Each row is a point on a landscape with many valleys, with its height.
A ball rolls from a point to whichever of its 2 nearest points has the largest drop for the distance, and stops where none of them is lower. Distance is the straight distance between rows; heights are no part of it.
Mideg: [196 142  70 153 167 126 131 126  83 162 107 123 118 158  66 182 126 142
 130 146  97]  height 15.9
nulu: [121  90 115 148 116 104 144 100 134 153 121 178  77 103 124 173  70 108
 190  96 140]  height 8.2
monas: [ 57 124 191 112 112  77 147 110 145 117 148 111  98 130 167 103 144 128
  86 124 161]  height 35.5
pumem: [134 134 102 147 131 144 128 116 162 121 114 112 164 117 118 102 122  85
 180 103 101]  height 43.2
Buti: [186 154  70 150 170 135 136 102 101 143  99 111 154 173  80 132 142 125
 117 151  87]  height 19.7
selod: [ 76 120 116 169 108 122 137 139 136  59 162 128 148 167 137 155 158 105
 134 122 174]  height 15.7
rep: [163 154  91 163 151  99  78 152 107 149 131 135 107 149 120 144 120 152
 163 168 164]  height 27.4
mege: [197 117 116 143 134 126  96 209  81 138 112  90 142 112 118 167  91 174
 129 127 119]  height 37.3
Zek: [176 143  79  86 143 137 132 138  96 233 116 128 105 123 119 138 138 137
  78  91 105]  height 15.6
voziz: [ 74  80 116 128  63 162 101  99 157 117 134 164 124 173 162 117 111  94
 124 173 158]  height 39.8
zaniv: [112  82 116 152 101  91 143 139 132 151 156 134 120 133 167 153  85 143
 130  61 159]  height 22.6
kulat: [119 161 130 165 154 115 104 121 112 123 154 129 169 150 117  92 171 162
 146 143 147]  height 40.4
fefa: [ 90 106 173 112  96 112 150 149 144  87 146 119 133 143 178 122 125 133
  74 120 175]  height 42.7
Fanad: [ 66 112 122 108  68 135 159 130 148 145 151 142 132 136 156 138 160  89
  96  64 162]  height 31.4
tep: [122 124  91 158 133  91 127 153 104  87 130  61 134 157 116 132 133 117
 110 115 147]  height 29.8
loru: [ 87 136 105 114  96 142 152 101 159 165 128 139 160 140 144 110 160  68
 120  71 120]  height 34.3
Pobug: [ 46 106 153 149  98  92 124  55 161 140 136 114 100 139 147  92 129  96
 144 126 113]  height 32.3
pokos: [ 90  48 105 159  80 181 117 115 151  81 177 179 138 107 138 136 138 144
 181 104 117]  height 35.7
Neti: [149 160  91  93 113 168 100 187 119 137  96 107 110  92  93 160 153  83
 140 128 120]  height 36.1
Nel: [173  94  75 169 138 118 121 102 100 163 128 148 125 153 111 136  88 170
 141 136 126]  height 23.2
ran: [ 98 124 139 135  97 133 115 120 156 165 154 209 104 148 156 151 119 131
 164 143 173]  height 21.7
ragam: [211 108 117 131 146 123 107 187  75 157 104 143 109 116 127 199  46 162
 132 144 143]  height 32.0
Regar: [128 144 157 114 154 108 109 156 132  53  99  59 108  96 128  96 106 115
 133 164 120]  height 13.8
nesi: [112 150  98 145 116 143 156 148 129  58 127 120 160 168 105 183 174  66
 123 118 151]  height 13.1
zalol: [ 76  93 106 123  66 174  99  96 143  96 126 142 132 164 131  88 145 105
 113 179 133]  height 49.0
sisu: [132  62  81 160 104 121 115  79 112 162 137 121 126 152 128  87  93 168
 116 122 107]  height 18.4
Sova: [120 112  83 148 105 145 109 108 122 173 146 157 177 216 151 104 138 133
  93 149 157]  height 37.2
lesok: [150 132 135 140 161  91 108 113 137 148 113 124  96 106 142 109  73 141
 171 139 121]  height 30.0
Nanog: [191 165 156  94 183 126 103 157 116 191 110 130 106  94 129 162  91 146
 142 146 100]  height 16.4
voleb: [137 150  84 109 130 130  73 170 135 152 107  92 110 126 143 100 105  83
 150 148 169]  height 46.2
Nasi: [141 144 127 204 166  67 108 122 133 131 144 155 143 143 162 145  88 156
 189 127 147]  height 30.5
gezi: [154 171 158 133 175 125 151 133 145 111 115 121 180 151 127 151 131  96
 130 136 110]  height 18.5
nevo: [115 138 109 129 125 126 131 155  91  56 124  68 128 141  93 125 176 116
  91 141 152]  height 24.7
Zosif: [ 71 138 146 160 141 153 105  89  92 108 179 144 206 126 125  42 203 166
 156 127 127]  height 47.9
fesu: [133 141  70 107 107 157  68 151 128 167 122 128 134 141 134  73 127 115
 134 156 164]  height 52.8
Ritob: [118 160 187  87 155 119 159 158 141  81 115  97 138 129 152 150 129  95
  77 136 136]  height 50.2
Bofuz: [105 165 154 105 155  94 100 127 143 125 120 122  84 136 152 120 126 107
 133 185 167]  height 28.4
kevi: [134 147 197 119 157 108 172 121  89 107 146 108 139 101 101 104 178 200
  84 112 108]  height 30.4
kez: [135 129 121 159 116 145 138 140 140  74 138 181 133 171 121 196 125 112
 155 160 168]  height 31.5
Risap: [152  94 110 108  89 163 157 155 115  83 123 127  93 113  99 166 136 156
  85 129 120]  height 7.6
Rerog: [148 103 176  95 106 157 169 124 164 143 131 179 142 122 162 140 101 140
 100 116 121]  height 11.9
Teti: [110 119  82 133  98 171 112  95 110 178 139 163 201 189 131  64 178 134
  87 138 123]  height 30.6
Kuvel: [128 146 175 111 144 102 172 166 134 111 126 130 118 133 151 205 104 105
 101 108 143]  height 51.9
rilaz: [120 142 179 137 166  85 172 128  81  90 146  84 158 144 125 108 159 185
  53 115 129]  height 32.2
mise: [142 132 137  85  85 191 148 160 146 128 125 170 127  73 102 139 166 128
 129  97 102]  height 20.0
veluf: [147 158 109  94 151 151 133  87 148 177 100 132 161 143 136  90 134  87
 104 133  91]  height 24.8
Tar: [165 140 103  78 168 115 152  98 119 214 102 113 105 120 140 147 102  92
  80  92  83]  height 14.6
Fugo: [118 112 132 125 122 121 110 132 153  57 102  84 110 107 144  88  84 105
 146 164 131]  height 25.2
Mut: [145 100 116 124 106 152 138 153 109  44 116  95 123 129 100 133 136 146
  85 161 129]  height 17.0
med: [112 163 111 115 136 151 123  94 121 130 118 114 123  93  76  69 189 126
 148 135  93]  height 48.0
Mova: [161 180  97 108 172 142 148  88 121 160  97 120 150 162 102 132 164  87
  98 143  81]  height 23.0
rada: [109 151 144 133 149  92 110 101 133 110 127 130 109 183 147 126 128 124
 109 210 170]  height 33.0
Pud: [ 76 135 154 124 121 135 152  83 117  62 129 114 128 133 100  95 190 124
 102 161 124]  height 52.3
pufa: [149 154 153 152 139 156 146 146 157  80 134 168 181 160 124 178 131 102
 160 152 137]  height 24.0
zopit: [163  82  75 106  83 185 106 139 139 179 118 166 124  99 139 109  72 118
 155 106 130]  height 59.9
koper: [175 117 159  78 135 151 153 143 122 118 111 107 123  98 125 119 116 167
  66 136  87]  height 34.6
seku: [126 156 117  82 118 153 112 168 150 128 103 113 121 121 141 140 126  57
 133 131 150]  height 40.8
fopo: [164 101 123  83 114 145 141 178 106 137 115  78 121  89 132 122 116 148
  56  86 103]  height 36.7
muz: [187 167 164 113 166 116 104 170 107 168 132 151  92 102 117 175 120 182
 139 164 130]  height 18.1
muv: [117 107 141 142 144  93 177  65 148 153 102 163  84 123 123 174  71  86
 170 105 108]  height 3.4
Tazuf: [108  90 141 151 104 135 102 131 163  40 131 105 139 101 152  81  93 133
 163 145 132]  height 38.4
Zireb: [180 102 101 100 107 168 128 162 125 176  96 147 124  88 127 161  65  92
 157  81 113]  height 64.6
Mebu: [212 106  92 143 156 125 113 130  82 180 107 164 112 140 113 166  65 167
 140 150 131]  height 27.9
rab: [164 129 181  89 137 163 163 116 175 135 111 162 164 117 159 121  87 117
 120 134  96]  height 14.0
neni: [ 43 108 113 119  60 155 108  77 126 123 130 135 111 155 124  83 182  98
  98 159 128]  height 45.7
mopu: [123  79 120 130 105 116 131 100 129 176 138 116 130 132 153  81 100 164
  99 102 115]  height 16.5
til: [137  79 150 119  98 130 146 107 141 170 138 160 129 142 170 114  83 162
  93 122 126]  height 14.5
Biri: [104 139 130 182 152 132  91 109 106 126 191 163 187 143 122  76 189 193
 160 136 139]  height 44.7
vusid: [136 145 169 115 138 147 150 110 114 126 144 159 123 108  93 116 183 191
 109 143 112]  height 32.4
lipip: [ 64 115 112  93  68 126 137 131 135 148 139 123  77 101 133 123 170 103
  96  83 152]  height 36.0
piziv: [172 138 163 145 162 107 152 154  86 112 136  86 139 102  85 136 155 205
 103 105  88]  height 28.5
mifog: [170 146 155 153 187  95 152 142 109 112 112  89 145 116 100 159 112 159
 136 120  69]  height 26.7
sugu: [108 138 170 100 114 133 142 150 144  69 133 120 135 142 152 123 144 116
  89 157 171]  height 47.1
lavem: [138 112  83 133 112 148  84 117 128 171 127 153 138 170 143  93 112 140
 128 164 157]  height 46.1
zupa: [ 93  92 125 141  76 139 139 150 153 135 175 163 139 131 168 151 126 128
 141  66 171]  height 26.9
fogiv: [110 134  84 121 111 155 117  73 137 193 124 152 176 162 127  62 161 105
 114 123  92]  height 27.0
lepim: [135 127 156 114 131 105 114 156 149 136 121 119  98  86 159 128  70 119
 164 112 142]  height 35.8
Miz: [ 63 124 124  93  75 143 118 110 128 135 131 125  85 100 116  79 185 113
 109 122 140]  height 40.7
Muva: [ 99 143 134 151 148  96 118 111 164 117 129  86 157 109 137  72 115  97
 178  89 114]  height 38.1
lasol: [175 148 151 119 156 147 159 134 152 147 111 148 179 138 135 149 103 105
 135 116  96]  height 16.3
gumam: [158 189 180 113 218  97 142 140 115 137 104  83 136 117 112 177 125 120
 120 132  67]  height 25.6
rino: [ 43  81 131 167  89 136 125  98 139  63 171 142 137 140 134 123 172 128
 141 120 143]  height 2.9
depok: [120 135 109  89 130 104 119 163 122 130 111  46 109 115 145 111 115  84
  82 101 139]  height 37.1
geta: [156 166 180 102 169 138 164 149 134 109 105 119 126  97  96 194 145 107
 128 127  66]  height 24.5
luf: [128 123 150 161 134 105 132 104 144 152 137 199  97 118 138 171  84 136
 192 132 149]  height 14.1
Mizi: [ 87 141 114 140 134 127 128  66 129 100 114 104 127 135  91  76 181 107
 135 157 104]  height 49.9
tif: [102 127  98 106 100 145 113 117 135 139 123 111  90  80  97  81 162 121
 148 113 118]  height 45.0
gamot: [130 156 160 133 171  76 143 133 100 103 137  83 156 173 145 114 139 159
  64 143 149]  height 34.0
muma: [ 72 115 157 137 102  99 128  93 157 152 146 141 123 158 170 110 124 112
 126 124 150]  height 28.9
Sisil: [118  55 113 147  74 168 120 123 147 119 154 176 119  95 142 134  98 160
 167 100 127]  height 43.5
Seker: [ 84 111 125 153 123 146 124  87  84 119 169 113 187 128 111  45 196 176
 115 102 116]  height 49.5
meb: [153 156 108 144 142  95  83 181 104 135 128 127  91 148 148 171 104 134
 135 172 196]  height 35.3
befu: [102 136 119 183 140  89 105 114 135 127 157 137 139 144 140 119 132 141
 172 123 155]  height 35.2
deve: [118 116 167 138 129  94 188 115 140 102 139 150  97 140 125 188 117 143
 113 117 128]  height 53.3
savem: [184 155 139  79 186 143 128 125 126 199 100 134 117 112 134 164  80 103
 120 134  88]  height 15.3
kuri: [166 165  94 139 166 108  94 144  97 153 118 105  97 133  85 149 140 144
 149 160 131]  height 20.3
Pela: [ 96 117 148 139 132  92 183 100 138  63 119 112  94 157 125 169 126 108
  95 143 134]  height 54.8
pema: [ 75 107 121 120  93 167 128 107  88 113 161 120 153  78 103  49 207 162
 117  81 115]  height 50.6
Rubos: [ 53 108 141 172 129  90 116  66 154 113 148  93 149 119 145  56 141 110
 167  97 110]  height 35.1
zubi: [ 95 115 114 123  91 139 113 119 153 134 128 179 100 158 155 148  98  85
 154 162 183]  height 29.7
budam: [137 103 107 132 119  87 157 157 105 174 139 116  85 115 132 181 104 138
 115  56 141]  height 19.3
fom: [161 175 145 178 185  90 119 113 131 141 136 173 145 168 134 165 120 151
 174 168 145]  height 25.5
vabof: [120 113  93 129 127  98 150 131 122 123 120  73 122 153 141 127 116  97
  87 103 138]  height 33.5
Dafez: [ 82  67 135 159  86 168 122 107 149  32 159 158 139 124 131 129 149 142
 153 149 128]  height 19.8
sadan: [108 156 158 141 173  76 135 103 119  76 118  84 126 173 138 110 139 131
  82 189 145]  height 36.4
bok: [149 148 123 121 160 110  86 106 136 152 110 104  98 110 129  73 101 148
 154 172 120]  height 26.8
Teb: [160 182 151 147 200  91 118 127 138 137 118 126 166 177 151 138 100 117
 140 167 137]  height 21.5
Pofo: [131  74  92 130  74 172  90 142 142 159 149 187 115 116 149 114  89 158
 164 126 157]  height 51.8
Volor: [162 159 154  98 121 187 149 166 139 119 111 152 150  86  90 167 168 116
 139 114  80]  height 22.8
dubov: [155 131 147 150 171  96 165 112 133 137 101 141 111 108 110 187  73 108
 183 104  91]  height 0.4
vus: [112 128 153 145 119 138  85 137 169  91 139 133 155 104 164  74  99 133
 185 143 150]  height 50.1
muvum: [139 119  79  96 118 107 148 133 102 220 132 122  73 121 125 158 136 130
  83  68 125]  height 16.9
kuni: [138 166 154 101 163 117  98 151 122 122 118  82 110  88 114  91 143 138
 135 151 128]  height 22.0
domin: [166 158 138 114 133 141  84 178 123 162 128 172  83  91 112 158 125 163
 175 164 149]  height 22.9
Lef: [133 148 112 144 129 128 170 158 127  98 115 112 163 144  99 206 156  70
 129  87 108]  height 8.1
Bez: [161 162 116 103 127 158  72 193 124 153 103 120  94  73  96 147 124 119
 188 149 128]  height 30.3
luza: [ 99 126 146 135 113 119  90 127 173 150 141 148 108  85 161  90  93 119
 206 107 148]  height 43.7
Rap: [171 118 131 124 126 125 121 206  96 120 115  59 147  90 111 144 114 156
 110  90  99]  height 40.1
kegub: [174 149 162  84 152 160 164 116 123 136 112 148 124 115 102 136 161 161
  78 153  85]  height 33.6
Zunu: [ 96 113 147 124 106 153 153 109 108  64 136 105 145  95 103  83 178 151
 103 113 111]  height 52.5
nam: [138 141 129 163 148 112 165 140 133 101 115 122 138 127  98 199 118  95
 169  95 101]  height 4.3
zug: [138  98 116  99  77 173 154 144 127 130 141 159 122 109 114 133 162 161
  88 101 122]  height 15.2

Call two points neighbours if one is among the 2 nearest of the other. Go from one point of each pair to the other, from neighbour to neighbour, staying as low as possible. Name the highest point that can't be avoided.
rino and Risap -> Rap
muma and rino -> pumem
rino and dubov -> selod
Rerog and dubov -> kez
Mideg and Tar -> loru

For each start below, name the point where the ball stops.
voleb -> Tar
pema -> Rerog
Nasi -> Rerog
zalol -> dubov
zopit -> rino
Rap -> Risap
gamot -> Risap
zupa -> Tar
mege -> Rerog
luza -> Regar
